Each row is a point on a tangle of strands that fork, close into loops and nearly touch. The rows are in no order.
Points whose rows are less than 74.4 apart are linked; no others are. Some points are linked to none.
z258: [-22 -19 -17   3  -6   0 -27   4 -22   1 -11   2   8  -2 -15  37   6 -11
 -23  -7 -23 -15  -5 -30  20   5 -26  -6 -18]
z639: [  7  15  27 -14  -8  -3 -36  15  33  -6  12 -19  -5 -27  14   7 -27   3
 -12  -3   0 -23  21  25   1 -25 -22  19  -2]
z846: [ -8  13 -14  14 -26   6  29  -4   1  -4   6  32 -28   4   6 -23 -11  32
  13  28  18   5  15  38 -22   7  -2 -16  15]
z951: [-11  29 -37 -13 -26   6 -10 -18  17   2 -15 -11  -7 -18  -3   1  -6  -4
  -2  27   1 -22  22  24 -14 -13 -10  16  18]
z976: [  4   0  11  22  18  14  32  16  -4 -14  11 -35 -11  11   2  13 -16 -19
   2  10 -25 -24  19  21  -2  11  -8  -9   9]
z51: [ -9  17 -29 -12 -25  10 -27 -47  -1  -6 -14  13  17  10 -18 -36   8  23
 -11  25  -2  14 -11  -1   0  16  20  14  16]
z752: [ 11  22 -26 -15  30   1  25  -9 -26   6 -11 -15  22  15 -19  -9   2  29
  23 -27  -6  49 -28 -34   2  20  13 -13  -1]
z695: [ -4   1  19   2 -19 -11 -13  -4  -4   6  11  27   4  16   9   2   0   1
   3  31  19  -3  -1   3 -19 -15  12   9  -8]
z199: [-12 -10 -20  10  -5 -11   1  -4  -2   7 -17  28  -5 -25   9 -13   2 -24
   1 -16  25   3   2 -28   7  -4  19  -9 -20]
z44: [-15  -7 -40  12 -27  31  17  -2 -11   3 -13  31 -15   3 -13  11   2 -12
   9  12  29   2  15 -18 -12 -19   7  -4  -8]
z504: [ -3  18   0  14 -13   6  23  15   6  -1  10  -8 -11   5  19  16 -29 -13
   9  46   4 -14  17  40 -31  -9 -11 -15   6]
z864: [-12  16 -24 -19 -31  18   2  -3  14  12 -24   5 -18 -10   8   2  -5  -3
   8  37  16  -4  31  22 -26 -30 -10   8  25]
z648: [ 31  -3  13  23  23  -2   7  14 -12  18  16   5  20  13  21  21   9  -9
  18  -7  23   1  -7   4 -17 -10  18  -5  -8]
z525: [-10 -16  -9 -19 -15   2  28   5  19 -28   2  -7  -2 -31 -21 -10  10 -45
   1 -14  28  -9   8  -8   6   0  -2  -6 -10]
z842: [-13 -14  21 -14 -21 -30 -25   1  25  19 -23   3  -6 -14  33 -15  -2 -22
  -2  12  13  -2  17  11 -21 -29  -7 -10  -5]
z108: [-20 -35  12  11   8  -6  15   9  -9  -4  -3  -2 -12  -7  -2  -9   3 -34
 -10 -13 -25 -12   3 -23  15  10   2 -21 -15]
z365: [  5 -15 -20  15  17  -4  -6  -4  -7   3 -13  43  14 -20  16   8   8 -12
   4 -15  44   3 -10 -36   0  -9  16   4 -21]
z680: [ 13  17 -15   3   1  -2 -36   2  -8  -5   0  -6   5  -6 -12  21  15   2
   5 -24   6  -2  -9  -6  34  -3  -9  24 -12]
z832: [ -2  13 -16   3  -9  -7  15 -26 -20   1   0  -4  -4   5 -14 -18   4  -5
   1  -5 -19   9  -3 -14  18  31  12 -18   5]
z137: [-12 -11  52  -5  -1 -29  10   0   3  19  29  34  10  28  13 -23   5  22
 -13  18  -6  20 -26  -6 -18  11   5   0  -4]
z379: [-16   1  37 -21 -15 -21 -21  -1  45   6  -2   6  -8 -18  17 -21  -6  -9
 -12  11  23  12   4  14 -21 -33   5  23  14]
z532: [ 11   1 -24   1  -4   1  16  -9 -37   9  -2  40  22  17   4   6   2   6
   6   3   2  12 -22 -46   1  25   5   0 -10]
z939: [-16  24 -35 -13 -28  12 -48 -36  27 -10 -16   0  15   3 -25 -26   2  24
 -21  14  11   7 -25  11   9  -3   4  30   7]
z37: [  2 -30  12  10  26  -7  39  11 -20   6   7   4   5   7   4 -13  10 -15
   3 -26 -22  10 -17 -27   8  23   4 -31  -9]
z115: [-14 -23  15   3 -12 -20 -31  17  14  13 -16   4  -5 -19  25   3 -11 -23
  -8 -16   6 -12  19   2   3 -27  -6 -15 -20]
z543: [ 19 -20  34  26   1 -13   0  -7  -3  21  31   6  35  21  33  15   6   4
   8   3  33   7 -15  12 -22 -22  16   1 -21]
z665: [  9  -3   3   3  13 -10  60   6  -6   3  16  -1  -5  13 -18 -21   6   5
  11 -31  -6  19 -12   0   2  35  -5 -33  -4]
z442: [-14 -25  -3   5   1  10  -3  25  15 -16  -4 -27  -9 -17 -16  31 -12 -29
 -14 -24 -10 -23  21  -3  16  -5 -29  -7  -7]
z409: [ 14  30 -30   0   6   4  36 -19 -22   5 -13 -12   9  24 -26 -24   1  32
  18 -27   1  45 -19  -8   3  32  10 -21   2]
z964: [-20  -8 -26  -1 -11  -5  17  -5  17  -5 -17   8 -13 -34 -12 -12   5 -35
  -1 -23  25   5   2 -22  22  -1   4  -8 -18]
z342: [-14  -6 -22   1 -31  21  17   4   7  14 -14  15 -20  -2   5   8  -7 -20
  12  19  34 -10  26   4 -23 -30   9  -7   0]
z112: [  8   1  31  11   7 -28  14  10  -5  10  20   9  -6  20  19 -28  -4  32
   4  14  -7   4  -3  43 -11  11 -14 -21  -1]
z71: [ 31  -1  17  16  33  14  46  33  -4   2  19 -31  -4  18   6  13  -9 -10
  11  -7 -14  -7   6  24 -11   3  -4 -14   2]
z328: [  2   4  54 -14  16  -2  -2  -8   6  15  25 -16 -15  29 -11   8  16  22
 -22  12 -30   3 -18   5  -5  -5  12  28  12]
z966: [ 15   3 -18  -9  41   3  26  -3  22 -11  11 -15  -9 -10 -11   1  21 -26
  21 -23  25   9 -12 -19   9  16  15 -16   5]
z811: [  3  18 -13   4  -3  -5  36 -21 -14   3   9 -19  -7  16 -18 -31   2   8
  14 -17 -23  21  -8   1  12  36   8 -24   8]
z652: [ 23  20  42  -2  -2   5 -28  12  30  -3  32 -22  -6  -9  15  13 -28   2
 -13  11  14 -28  11  23 -10 -27  -9  26   2]
z540: [ -4  18 -17   7 -27   9  13 -16   0 -11  -1  23 -18   0   3 -30 -11  15
  18  22  12   9  17  26 -13   1  21   0  20]
z471: [  5  -6  19  24  12  23   7  20  12 -16   1 -44 -13  -3  19  14 -28 -13
 -11  11 -29 -37  29   8  -2  -6 -11  -7   8]
z490: [-13 -25   3 -10  -9   9  20  21  14 -32   1 -24   2 -18 -25  13   1 -46
 -12 -15   8 -23  20  -8   3   1 -19  -7 -10]
z850: [ 18  18 -23   4  15   6 -30  -7  -9  -5  -5  11  13  -4 -13  23  14   3
   3 -18  28  12 -15 -22  26   0  -1  28 -15]
z468: [ 27  -4   5  11  43  -2   8  21 -18  15   7  -5   6   3   6  20  18  -9
  19 -19   8   2  -6 -10  -6  -3  15  -2  -6]
z784: [ 42  25 -11  22  23  11   9  -9   8  -6  -6  -9  -7  -8  10 -21  -4  -6
  21 -22  40  10   8  13   4  -1  36  12   1]
z235: [-22  26  -9 -30 -25  -9 -38 -21  36  -7 -16  -1   7 -24 -12 -29   4  11
 -21   8   2   7   0  17   9  -4  -5  34  22]
z482: [ -1  -9  58   2  13 -14   3   0   8  24  39   5  -4  33   8  -6   6  13
  -8  11 -12   9 -24   6 -19 -12  13   9  -1]
z401: [-21 -10  -9   2 -31 -17   9 -12 -10  11 -11  41  -2  -4  20 -33  -8  -9
   0  -3   1   8   1 -18  -8   6  22 -24 -13]
z105: [ -6 -36   4  15   6  26 -12  23  14 -27 -11 -31  -7 -21 -10  36 -17   7
 -14 -34 -30 -22  16   4  36  -3 -27  -3   6]
z481: [-11 -31   4   5  -4  -6 -13  36  22  -3 -12  -4  -5 -25   5  36 -25 -31
  -2 -35   8 -12  22   4  15 -20 -27 -19 -14]
z547: [ -9   4  17 -15 -14  -1 -43   7  27 -18  -4 -23  -7 -32   7   3 -30   9
  -9 -13 -32 -23  27  24  13 -19 -34  16  11]
z607: [  2 -16  16  23 -19  10   0 -13   5  12  17  34  15  30  19  13   0  11
   8  23  46   5 -14   6 -33 -29  17  10 -21]
z548: [ -1  -4  27   6   1 -25   7   3 -18  15  13  33   3  22  18 -30   0  27
   2   5 -20  10 -11  10  -4  18  -1 -22  -5]
z111: [  8  -8   2 -22  43  10  27   0   7 -23  13 -41  -2 -10 -26   0  27 -19
  10 -26  -1   5 -14 -21  15  19   0 -14   9]
z688: [ 17   5 -16   3  42   7 -22  -1   8 -12 -12  29  13 -13   6  15  13   8
  19 -25  41  16 -20 -35  18   2  10  15 -16]
z14: [ 27   7 -22  19  34  13  23   0  19  -7   1  -7  -8 -16   9  -3   5 -23
  21 -23  47   9  -4   2   2  -1  32  -2   6]
z98: [ -6 -10  -1   4   1  -2  -4  -6 -14  -6  -5 -25 -16  -8  -4 -13   5 -15
 -14  -8 -40 -10   7  -7  26  14   1 -11   3]
z849: [ -9  11  18 -15  -9 -15 -28 -11  -9   0   5  14   1   7  -2 -13  11   1
 -14  19 -12  -4   2  -4   7   4   9  19  -2]
z662: [ 15  -8  15  -6   2  10 -43   8 -12  -3  11  -7   6   4 -16  36  13  20
 -16 -26 -17 -11 -14  -9  33  -5 -20  25  -9]
z458: [ 32  29   0  10   7   2  12 -12  -9   1   7  -3  -2  16   3 -25  -1   7
  24 -15  13  11   4  17   2   8  29  18   2]
z441: [ 11 -11   9 -10  30  19  39   1   3 -20   0 -55  -9  -6 -21  -4  12 -11
   6 -26 -24  -3 -10  -4  18  15  -4  -9  13]
z260: [  0  17 -35   3 -12  -2 -44  -9  -1  -5  -1 -22   7  -4 -17  16   6   3
 -10  -2 -15 -20  -8  12  18   0 -18  15   4]
z461: [-18  -2 -48   3 -21  20   6  -6 -18   5 -15  23  -2  -2 -23  36  12 -13
  -1  10  25  -8   2 -27  -2 -13  -6   2 -12]
z791: [-25  17  15 -32 -22 -14 -27  -9  38   0 -11  10  -6 -21 -12 -22   8   5
 -27  14   9  18   5   9  -1 -13  -5  41  18]
z759: [ -5  -8  43 -24  11   4 -18 -15   4   7   8 -23 -12  16 -15   1  20  24
 -34  15 -46  -6 -20   4   6   5   4  28  18]
z49: [-17  -2 -49  -1 -20   6 -14  -8 -22   8 -20  21  13  -4 -18  33   9 -10
 -14   6   4  -5  -9 -36  11   8 -13   1 -17]
z77: [ -7 -24  17 -10  -9   5 -49   3 -14  -5  -3  -3   9  -2 -14  30   5  16
 -24 -11 -36 -14  -7  -7  34  -5 -22   6 -12]
z178: [  2  -4  19  11 -11  -4  -3  22  10  -3   5 -13   1   6  30  21 -25 -13
   7  48   1 -18  21  27 -41 -20 -12 -18   6]
z660: [-13 -15   6  15 -15 -28  17  -2 -21  15   4  43   4   4  25 -23 -11   0
  -2   1  -8   9  -7 -12  -7  14   9 -31 -13]
z978: [-18  10  -1 -15 -32  -3  -3  -1  -1  -5   0  36  11   5 -18 -16  14  24
  -1  57   6  24  -9  20 -30  -1  -2  18  25]
z450: [ 14 -13  -1 -22  68   5   8  18  -6  14  -5 -11   5  -1   8  22  22   5
  19 -32  -4  10 -18 -33  -3  -2  14 -13  -6]
z763: [ 24   4  17  21  20 -12  33  17  -7  16  23 -13   1  28  23 -10 -11  19
  18  -8  -4   1   6  43 -14   5  -5 -17  -6]
z793: [ -8 -18  23  20  -2   3  -8  24  19  -7  -5 -32  -8  -1  36  15 -35 -22
  -8  21 -11 -26  34  15 -24 -21 -15 -19   2]
z405: [  0   7 -37  -3 -11  10  -8 -20 -32   6 -12  30  25  13  -3   3   7   8
  -8   5   7   6 -18 -48  13  23   7   8 -15]
z882: [ -8  -9   1   5  -4  17 -28   5  10 -17 -15 -35 -11 -26   3  12 -22  16
 -11 -16 -45 -34  23  19  29  -2 -24   5  11]
z298: [-16  12 -27  -9 -16  -5 -35  -8  -4  -3  -8 -13   6   0 -12  15  -3  -1
 -13  23 -16 -23   8  18  -6  -6 -21  11  16]
z59: [  8   5 -15 -24  49   0  11   0 -20   5 -12 -16  10   5  -4   4  21  14
  16 -28 -12  30 -28 -44  15  15   9  -6   0]
z272: [ 20 -13  -5  -5  39  20  18  16 -30   3 -20 -48   2  14 -20  41  16  14
   1 -13 -36 -11  -4  -5  -2   2  -9   3   7]
z233: [ -5  -1  21  -4  -1 -14 -25  -4 -13  -3   1 -12  -8  -6   7 -18   1   0
 -10   9 -35 -11  15   4  14   4   4   6   5]
z359: [ -9  10  26 -13 -18 -19   2  12  -2  -8   2  13   7  -4   1 -14   0  10
   5  51 -12  17   5  35 -25   2 -18   8  31]
z690: [ 19   4 -10   8   8  -4  30   4 -37  14   7  44  19  33   4   9   2  24
  15 -10  12  17 -21 -26 -12  21  -7  -4 -14]
z50: [ 17  38   2   0  -5  -9   6 -18  -2  -6  16  -2  -6   3   2 -27  -9  17
  15  19 -11  -1  10  32  -4  12  10   9  22]
z693: [-17   9  -9 -13 -32  12 -11 -26  -5  -4 -11  47  12  12 -13 -35   0  39
  -4  40   5  28 -10   2 -15  17  18   8  15]

A fork is a point with three links, a tip a point with one. Leave the first point through the second and follow the links. Name the first fork or tip that comes.
z379, z791 -> z359
z759, z328 -> z548
z695, z607 -> z811
z450, z468 -> z98
z846, z540 -> z441
z680, z260 -> z49
z864, z951 -> z680
z235, z791 -> z442
z784, z458 -> z846

How many points has the smallest loop of links through each point below? Write - if it is on no loop.
z233 -> 14
z298 -> 12
z51 -> -
z665 -> 6

A piece is two or more points that can be reached from each other along the links. Count, over all rows, the pieces, the separate loops (a circle has one, a figure eight two, a Y none), the forks (points with three links) and the tips (points with one).
pieces -> 3
loops -> 3
forks -> 7
tips -> 7
